Points on a hilly landscape, in no order, each with its height.
From any point a ball rolls to the lowest of the 3 points nearest to it. It stops when none of these is lower. Distance is the straight distance between rows; heights are no part of it.
k477 height 251: [-30   8 -31   2   8  31  17  17]
k896 height 301: [ 20   2  49   5  -4 -23 -12 -31]
k119 height 252: [ 50   6  18  14 -11 -15 -22  -7]
k836 height 402: [-58  -8 -32 -23   4  31  27  18]
k895 height 617: [-11  53  -2  51   5   5  16   2]
k470 height 258: [  6 -44   7 -48 -11  -9  -3  -3]
k544 height 345: [ 45   7 -10  18  -9  -4 -14  16]
k795 height 379: [ -6 -20  15 -22 -15   9  11 -16]
k287 height 463: [-17  32  24  23  -5   2  19 -22]
k370 height 411: [-29  18   6   6   0  22  15  -7]
k759 height 176: [  7 -12 -42 -15 -12  13  13  29]
k422 height 385: [-72  40  -5  30  41  27   7  13]
k802 height 53: [ 59 -12  28  14  19 -36 -59 -10]
k516 height 84: [-17 -33 -16 -38 -12   8  20   6]
k480 height 381: [  8   0 -51  -3  -8  18  10  30]
k46 height 113: [ 43 -27  28  -9  11 -22 -45 -12]
k130 height 157: [ 42 -31   9 -17  -3 -15 -35   4]
k652 height 143: [ 19 -45  37 -33  19 -26 -45 -22]
k648 height 520: [  9  52  16  60  -9 -32  11 -23]
k135 height 192: [ 30 -45  -3 -35  -3 -20 -21   9]
k978 height 285: [-17   8  40  -3 -16   5  19 -32]
k673 height 238: [  5 -31 -35 -33 -16  -2  11  20]
k805 height 114: [ 23   5  20   7 -12  -4  -3  -9]
k521 height 195: [ -6 -30 -27 -36 -15   2  14  19]
k967 height 287: [  9   2  41  -7 -14   0   3 -26]
k522 height 21: [-27  15 -41   8  15  30  18  29]
k493 height 443: [ 13  31  36  32 -14 -24   5 -29]
k251 height 205: [ 15 -64  -5 -59   1 -33 -21   1]
k767 height 248: [ 30 -16  24 -15  -9 -10 -12 -12]
k147 height 350: [-53  52 -10  43  33  24   7  14]
k654 height 555: [-29  37   5  33   8  14  22 -10]
k205 height 447: [-57  24 -20  14  25  35  17  15]
k141 height 140: [-38  68  -8  72  24  -7  18   2]
k275 height 519: [ -2  23 -32  26   7  22  12  20]
k677 height 293: [ 43   6  33  12  -3 -30 -31 -14]
k26 height 266: [-19 -33 -49 -45 -20  -2  23  24]
k963 height 134: [-45  -6  -7 -15  -1  31  29  -3]
k226 height 648: [ 9 41 -5 39  1  5 10  5]
k672 height 702: [ 15  26   4  28 -15   6  10  -3]
k74 height 314: [ 12 -17   8 -22 -17   2  -1  -8]
k685 height 586: [-18  46  -6  38   7  15  22   0]
k492 height 439: [ -4   4 -22   4  -4  24  15  12]
k241 height 74: [ -3   5  61  -6 -14 -14   5 -46]
k240 height 194: [  7 -76  18 -47  38 -41 -57 -21]
k79 height 330: [ 22  -5  -6  -9 -13   4   2   3]
k92 height 371: [ -4 -14 -20 -16 -13  18  20   9]
k549 height 283: [ -6 -15 -53 -19 -12  12  15  28]
k107 height 410: [-51  23 -10   7  16  34  19   1]
k875 height 354: [ 36  21  38  33  -9 -31 -15 -20]
k381 height 503: [-12  21  -3  16   0  22  18   2]
k215 height 338: [ 24 -28 -21 -25 -13  -5  -6  17]
k469 height 165: [ 12 -63  17 -54   5 -33 -36 -12]
k341 height 259: [ 45 -18 -11 -12 -10  -8 -20  14]
k533 height 160: [ 31 -49  11 -34   8 -30 -40   1]
k202 height 271: [-59  65 -10  66  46   4  -1  20]

For each start below, name every point that the ball comes to, in order.
k677 -> k119, k805
k685 -> k654, k287, k978, k241
k492 -> k477, k522
k469 -> k652, k46, k802
k135 -> k130, k46, k802
k381 -> k370, k107, k477, k522
k341 -> k130, k46, k802
k26 -> k521, k516
